Each row is a point on a landscape with many peaks, with its height.
From any point a climber steps to the highest of the 2 points nearest to it. It stops when none of these is higher. Distance is the straight distance between rows; heights are no part of it.
(733): 113  87  71  77  80  145  39  130  85  98  109  94  37  142  114  106  118  120  93  65  65  153  h=43.5
(1022): 95  51  77  126  128  113  103  78  84  69  144  99  88  87  85  62  86  106  92  117  92  77  h=18.5
(452): 85  85  73  39  119  106  100  118  118  75  90  139  64  110  99  43  93  113  100  128  113  105  h=2.3
(907): 108  97  140  107  75  107  82  97  73  116  93  83  104  117  83  139  64  102  120  62  74  76  h=15.8
(898): 89  125  100  82  101  56  132  104  114  98  73  139  125  103  113  93  88  131  96  133  106  107  h=39.2
(902): 69  121  102  97  37  101  131  97  115  102  43  118  128  119  117  136  137  100  79  104  149  123  h=18.1
(341): 96  127  109  83  125  75  123  122  121  91  99  102  103  93  101  118  59  81  105  122  82  110  h=36.3
(942): 59  77  124  90  105  69  107  95  55  120  128  109  106  144  75  67  51  97  112  89  118  102  h=35.2
(276): 109  65  116  102  99  134  69  80  49  147  136  82  104  71  65  138  72  53  84  68  71  92  h=44.6
(314): 111  63  99  81  129  144  45  111  99  101  102  103  82  85  103  130  100  95  90  93  24  112  h=48.5
(767): 111  101  108  107  133  84  115  88  117  77  105  87  110  83  89  143  67  77  132  141  46  89  h=27.5
(81): 102  119  93  79  78  112  111  117  125  95  96  114  87  107  96  82  107  127  88  92  120  106  h=64.4
(841): 85  82  89  94  146  103  78  86  119  112  116  113  103  40  100  47  126  64  85  121  87  111  h=33.6
(313): 96  64  87  64  119  130  43  122  83  108  106  100  69  105  100  107  97  88  84  85  69  131  h=57.1
(798): 123  101  78  100  95  136  84  108  99  74  127  89  75  134  89  96  116  121  98  77  129  91  h=34.4
(921): 72  76  62  61  129  97  96  110  86  74  126  95  82  125  108  61  85  76  92  110  115  121  h=13.1
(59): 116  96  71  86  145  131  69  106  129  78  123  94  75  69  103  85  145  79  97  112  102  97  h=9.9
(469): 108  133  97  115  58  133  120  107  137  74  101  79  86  94  104  121  129  100  89  79  131  100  h=56.7
(242): 119  79  88  88  108  129  88  78  111  107  110  121  82  90  100  41  136  131  100  90  137  73  h=40.7
(700): 92  130  74  98  109  73  113  110  119  121  101  125  107  84  113  88  140  107  74  96  156  99  h=45.9
(228): 132  128  108  151  110  100  108  81  110  119  115  63  134  71  117  121  137  93  114  83  115  72  h=50.0
(408): 123  140  113  113  119  84  117  102  120  103  113  70  114  71  101  138  91  63  116  104  83  90  h=59.8
(26): 99  92  99  74  117  116  77  126  85  111  112  85  86  115  94  122  69  72  88  79  91  122  h=51.9
(139): 105  117  73  85  158  112  100  112  146  69  115  104  91  66  99  85  126  59  106  137  80  108  h=8.5
(165): 71  65  72  104  137  109  80  97  90  108  121  94  100  49  89  53  81  58  71  117  77  109  h=29.1
(773): 65  93  85  49  110  96  89  134  82  89  109  116  84  144  96  69  64  94  96  101  109  130  h=15.5
(198): 113  139  125  110  97  78  110  101  93  138  98  77  116  78  102  155  81  60  111  83  88  99  h=54.8
(684): 90  101  113  98  49  114  93  113  104  55  69  103  78  161  82  128  69  151  125  94  58  82  h=18.2
(51): 88  143  124  88  85  49  134  120  113  97  78  96  108  102  98  134  45  91  109  117  84  116  h=42.6
(802): 124  105  114  145  42  111  107  102  107  26  61  63  87  118  100  137  108  125  140  100  79  64  h=22.5
(532): 103  92  67  53  129  117  89  99  143  83  84  137  62  78  104  48  118  107  113  144  111  92  h=3.8
(1008): 109  86  132  140  112  45  133  58  82  120  113  80  117  90  87  119  84  90  121  96  100  66  h=8.7
(205): 112  86  97  107  122  121  82  84  65  142  149  69  100  56  81  122  84  26  79  76  98  101  h=49.3
(613): 81  74  134  91  93  82  88  94  66  146  89  134  135  116  95  98  68  125  93  79  82  104  h=27.9
(116): 103  114  100  106  117  95  76  108  95  151  120  85  107  72  105  93  132  76  70  53  143  113  h=46.4
(981): 92  55  122  87  96  133  62  91  49  142  116  103  103  95  72  127  48  75  86  78  49  101  h=39.1
(77): 117  90  130  118  55  103  96  106  89  54  68  79  101  134  91  125  82  145  137  94  66  63  h=20.5
(690): 114  124  98  117  132  88  109  98  88  151  142  76  112  72  106  110  120  48  87  66  142  108  h=49.1
(721): 111  102  87  112  126  99  105  81  66  126  157  55  97  80  91  112  91  25  92  81  135  96  h=52.3
(1004): 117  99  141  111  56  124  70  103  62  124  65  73  126  96  100  151  67  96  125  70  46  77  h=19.2
(60): 105  70  73  60  100  134  10  118  79  104  110  97  53  123  101  93  124  95  80  70  95  147  h=51.3
(887): 80  117  115  121  40  110  121  112  99  102  31  103  134  93  122  149  140  93  85  122  107  133  h=19.9
(1046): 89  134  115  78  93  48  134  118  122  87  61  120  125  104  114  111  61  116  107  149  73  127  h=35.4
(564): 105  131  106  118  53  116  111  112  129  99  49  97  123  73  119  116  143  99  95  112  91  121  h=21.4
(41): 125  117  92  98  71  136  94  108  137  93  85  96  93  81  107  94  138  119  95  94  113  88  h=59.7
(284): 93  113  74  84  135  78  103  98  126  116  101  133  100  66  115  57  145  87  88  120  132  106  h=42.2
(623): 96  141  109  131  58  107  128  98  121  104  103  80  101  110  106  123  128  96  80  59  156  105  h=53.4
(358): 121  59  136  121  92  137  66  89  78  127  74  87  150  68  105  121  98  107  111  98  35  89  h=29.5
(34): 85  139  121  118  48  70  166  93  136  56  59  86  101  116  117  131  110  109  110  123  123  110  h=31.5
(956): 98  101  76  77  86  128  82  136  94  81  101  104  41  154  114  120  89  117  91  91  61  148  h=36.7
(136): 119  118  76  89  139  99  120  92  155  71  108  120  99  68  103  60  130  92  114  150  103  86  h=6.8
(127): 100  85  119  139  93  50  109  74  64  115  76  90  151  116  106  123  113  133  104  103  117  63  h=57.0
(138): 74  109  124  72  56  88  96  122  102  115  59  142  119  133  93  93  69  141  92  99  84  121  h=21.0
(264): 78  64  77  131  135  97  109  80  83  97  131  101  103  60  89  40  77  84  81  118  92  82  h=23.6
(82): 106  133  89  117  92  85  114  107  102  122  117  100  109  106  103  96  124  105  79  68  164  103  h=49.6
(105): 93  87  118  130  131  58  138  63  95  98  126  96  106  80  89  95  69  80  113  119  101  77  h=15.1
(319): 68  104  116  59  89  90  87  137  88  115  93  133  97  136  84  75  54  114  98  90  96  130  h=17.9
(1018): 69  91  132  87  72  69  96  107  74  131  73  140  129  148  90  89  66  152  109  93  83  99  h=23.9
(611): 111  88  109  130  106  75  115  65  89  108  101  109  140  101  115  90  121  145  103  105  120  69  h=49.9
(55): 82  91  87  91  121  49  118  88  94  115  84  143  142  101  107  85  108  120  88  129  132  87  h=46.7
(219): 127  138  105  143  126  62  130  80  117  109  107  69  131  69  113  128  122  73  123  115  107  79  h=54.3
(14): 131  84  83  125  108  134  95  88  95  55  133  77  65  136  105  115  124  142  115  85  103  68  h=32.4
(618): 134  89  136  141  73  142  67  93  72  118  73  66  144  72  114  141  105  100  127  79  55  80  h=23.7
(38): 114  84  67  73  90  135  65  109  94  97  124  100  68  129  85  57  128  112  95  74  147  104  h=36.1
(8): 107  112  115  96  107  89  104  111  107  78  93  85  92  110  97  147  63  102  119  110  65  83  h=31.7
(243): 106  88  58  85  122  107  83  113  79  93  132  75  67  126  114  114  92  62  98  83  101  133  h=51.5
(531): 80  120  70  45  84  105  114  134  117  82  88  135  58  133  88  48  82  110  92  120  135  123  h=0.3
(601): 116  50  86  129  119  125  92  65  77  62  141  86  50  137  107  109  109  131  113  96  71  90  h=27.2
(558): 69  67  135  99  97  61  109  87  62  112  112  106  91  139  55  97  37  99  127  95  80  80  h=27.4
(776): 114  90  97  108  129  112  67  88  100  133  126  95  99  62  104  63  156  92  75  75  138  94  h=43.4
(563): 99  144  137  110  68  61  124  108  92  119  71  77  108  97  93  152  57  82  115  89  82  98  h=49.5
(375): 118  122  99  126  68  132  105  113  127  45  80  69  91  102  108  146  112  109  117  102  82  82  h=24.3
(557): 123  101  82  101  125  117  88  102  78  106  146  58  83  104  95  129  98  55  93  73  124  102  h=55.0
(519): 67  136  95  80  63  70  142  111  126  99  85  147  92  137  99  81  93  124  86  103  143  123  h=49.2
(415): 105  99  139  119  98  74  103  84  79  125  104  93  116  110  89  115  74  109  113  76  97  83  h=12.3
(93): 103  81  81  74  105  119  67  89  93  119  116  111  79  101  92  27  138  110  89  74  160  99  h=38.0
(135): 109  109  126  146  75  73  105  90  62  115  55  73  146  96  113  137  113  118  111  101  93  81  h=62.3
(740): 117  51  116  98  111  155  44  96  108  102  82  95  120  70  98  126  100  106  103  101  19  95  h=38.8
(980): 82  120  94  79  69  90  108  114  111  123  85  142  94  122  92  69  108  128  81  84  139  118  h=58.3
(999): 109  90  108  127  135  83  124  71  120  81  115  94  123  75  97  98  90  89  119  140  78  81  h=21.9
(933): 123  81  89  110  106  99  110  64  102  115  102  131  117  95  109  58  139  143  103  109  130  67  h=44.3
(588): 126  143  100  122  85  113  125  108  128  82  50  84  132  68  113  106  142  103  111  145  70  113  h=22.8
(151): 89  113  91  76  91  112  95  140  112  66  93  110  68  143  94  123  69  119  94  102  76  119  h=33.5
(246): 53  79  116  73  118  67  122  103  75  113  116  125  112  114  95  53  51  85  95  106  104  116  h=44.7
(351): 68  129  92  89  57  94  131  104  134  113  73  124  103  117  107  116  133  98  65  83  156  128  h=16.0
(875): 89  84  85  78  136  99  78  74  122  121  98  138  92  52  109  37  136  96  94  130  114  99  h=37.9
(542): 125  97  105  136  127  113  88  82  105  131  134  79  122  62  107  98  143  92  93  72  119  82  h=46.0
(281): 115  108  53  77  137  119  121  105  139  55  111  118  68  94  106  62  123  104  115  143  120  84  h=5.2
(12): 105  41  60  137  122  113  99  67  60  64  143  93  55  113  106  75  89  111  96  109  68  94  h=20.4
(646): 108  132  114  122  67  86  133  106  131  55  73  77  104  101  107  122  99  119  116  123  96  89  h=26.9
(169): 86  61  129  91  103  118  67  95  64  142  113  110  113  103  82  88  67  99  88  71  79  106  h=33.3
(257): 114  148  111  140  66  95  145  105  130  51  52  74  116  85  111  122  127  105  127  154  87  106  h=24.4
(385): 60  74  103  85  124  61  116  95  86  124  99  149  130  105  110  63  84  108  88  111  110  104  h=55.2
(490): 104  79  66  68  128  123  85  116  106  74  124  98  67  98  109  73  117  90  89  108  113  114  h=11.2
(869): 86  143  103  104  68  68  156  101  132  75  86  113  94  123  106  99  95  124  99  111  138  106  h=39.3

Call two points neighbours if one is among the 2 nearest of the other. Go from one point of each pair to the other, from neighbour to neighbour, staying as high as possible. Name the lowest point that can't be avoided.
(408) and (557) => (776)
(385) and (557) => (1046)
(81) and (385) => (684)
(313) and (557) => (243)
(135) and (81) => (1022)

Where does a climber stop that starts at each point below?
(415) => (313)
(12) => (135)
(257) => (81)
(532) => (557)
(841) => (81)
(138) => (557)
(802) => (81)
